Points on a hilly landscape, in no order, each with its height.
From any point a ball rolls to the lowest of the 3 points nearest to it. It stops when none of these is lower. Distance is the straight distance between rows; heights are no part of it.
K196 h=2.57: [ 14   5 -15  -1  13 -15   0  48 -21]
K860 h=3.69: [  1  12 -17  15  -2 -12   2   4 -33]
K748 h=4.35: [-20  16  -2  -7   0   7  -9 -13  10]
K73 h=3.71: [-22   1  16 -13   8   2 -27 -11   2]
K307 h=6.01: [  9  -1  -3   5 -11  12  26 -12  19]
K169 h=3.87: [-25  -5  29 -23   7  -1 -29  -1   9]
K603 h=5.27: [-11  21 -15   8   4  -7  -3  -6 -22]
K431 h=1.44: [  6   6 -20   2  -2  -3   9  35 -34]
K375 h=2.05: [ 10  -4 -21 -15  -4  17  29  35   0]
K123 h=6.11: [ 15 -10  -7   3  -8  15  28  -5  11]
K66 h=1.86: [  9   2 -28 -15   5  12  11  38 -20]
K548 h=1.17: [  4  -7  17   5  -2   3   2 -28  29]
K937 h=6.03: [ -5   4 -18  -5  -9  13  12   9 -18]
K890 h=4.30: [-22  18   1  -2   8  -4 -20 -14 -10]
K158 h=3.41: [-16  -9   0 -11   8  -1 -24 -18 -11]
K577 h=1.81: [ 21 -31  34   0   5 -21 -14  -9  40]
K134 h=2.12: [ -2 -10  25  -4   0   2   0 -21  35]
K221 h=4.81: [ 17  -3  14  15 -13 -14   8 -20  39]
K400 h=3.38: [ -5  -4  25   1  -5  -4   0 -13  36]
K781 h=2.61: [  8  13 -23  -9 -10  21  27  27   0]
K293 h=2.39: [-14   2  17 -10   2   8  -9 -16  25]
K302 h=2.96: [-12 -11   4  -4   8   9  -8 -26  14]
K698 h=5.84: [-12   9 -12   0   1  10   2  -5 -13]
K453 h=2.68: [  8   2 -30  -8  20  -4   2  51 -10]
K46 h=6.08: [ -1  -8 -25 -16  -3  21  19   6 -20]
K312 h=1.51: [  9  13  -7  17   2 -10   9  24 -40]
K517 h=6.09: [ -6  27 -17   5  -7   2   3  15 -15]
K650 h=4.29: [ -2   1 -19   3  -1   3   2  10 -35]
K197 h=4.26: [ -4   8 -23  12   4 -16   1 -10 -37]
K264 h=4.70: [-10  17 -11  12   2 -12  -7 -12 -34]
K701 h=1.77: [ -1 -13  37 -13   3  -2 -11  -1  32]
K222 h=3.15: [ 14   2   0  30   3 -15  21  28 -36]
K397 h=1.38: [ 18 -36  43  -4   8 -10 -18   0  35]
K440 h=2.17: [ 13  12 -19  16  10 -13   7  42 -26]
K115 h=3.21: [-15  -6  -5  -1   1   4 -15 -28  -5]
K534 h=5.82: [ -8   3  -8 -11  -6  19   8 -19   5]
K382 h=6.81: [  5  13  -4   3 -13  15  18 -12  11]
K914 h=3.12: [ -7  -6  18  -8   0   2 -10 -28  23]
K413 h=6.12: [ 14 -18 -11   4 -17  13  27  -9   5]
K94 h=2.21: [  5  18 -21  -1   2   1   3  47 -14]
K164 h=1.30: [ -1 -25  38 -22   9   7 -24   3  17]
K377 h=5.88: [  1 -10   0   1  -9  13  15 -23   9]
K631 h=3.91: [-26  11  10  -6   0  -9 -16  -6  10]
K170 h=1.76: [ 13   0 -19  -6   7   5  13  38 -21]
K634 h=2.97: [ 22 -18  17  20  -4 -18  -2 -34  23]
K919 h=6.22: [-14  15 -13   3 -12  11   6  -5 -24]
K199 h=2.15: [ 29 -16  25  16  -3 -33 -19 -15  25]
K219 h=1.61: [ -7 -15  27 -18  10   8 -18  -9  26]
K718 h=4.31: [ -4  21 -10  28   0 -14  -2   2 -32]
K101 h=5.28: [-14  15   1   3  -5  15   4 -18   9]
K889 h=1.60: [ 25 -23  27   7   0 -32 -27 -14  31]

Two balls start at each pair of points below. Name the first point that both come to, or write never.
K698 and K631 -> never
K196 and K453 -> K431
K517 and K937 -> K603
K307 and K375 -> never
K293 and K919 -> never

Where does a ball stop that starts at each point below?
K169 -> K164
K115 -> K548
K264 -> K860
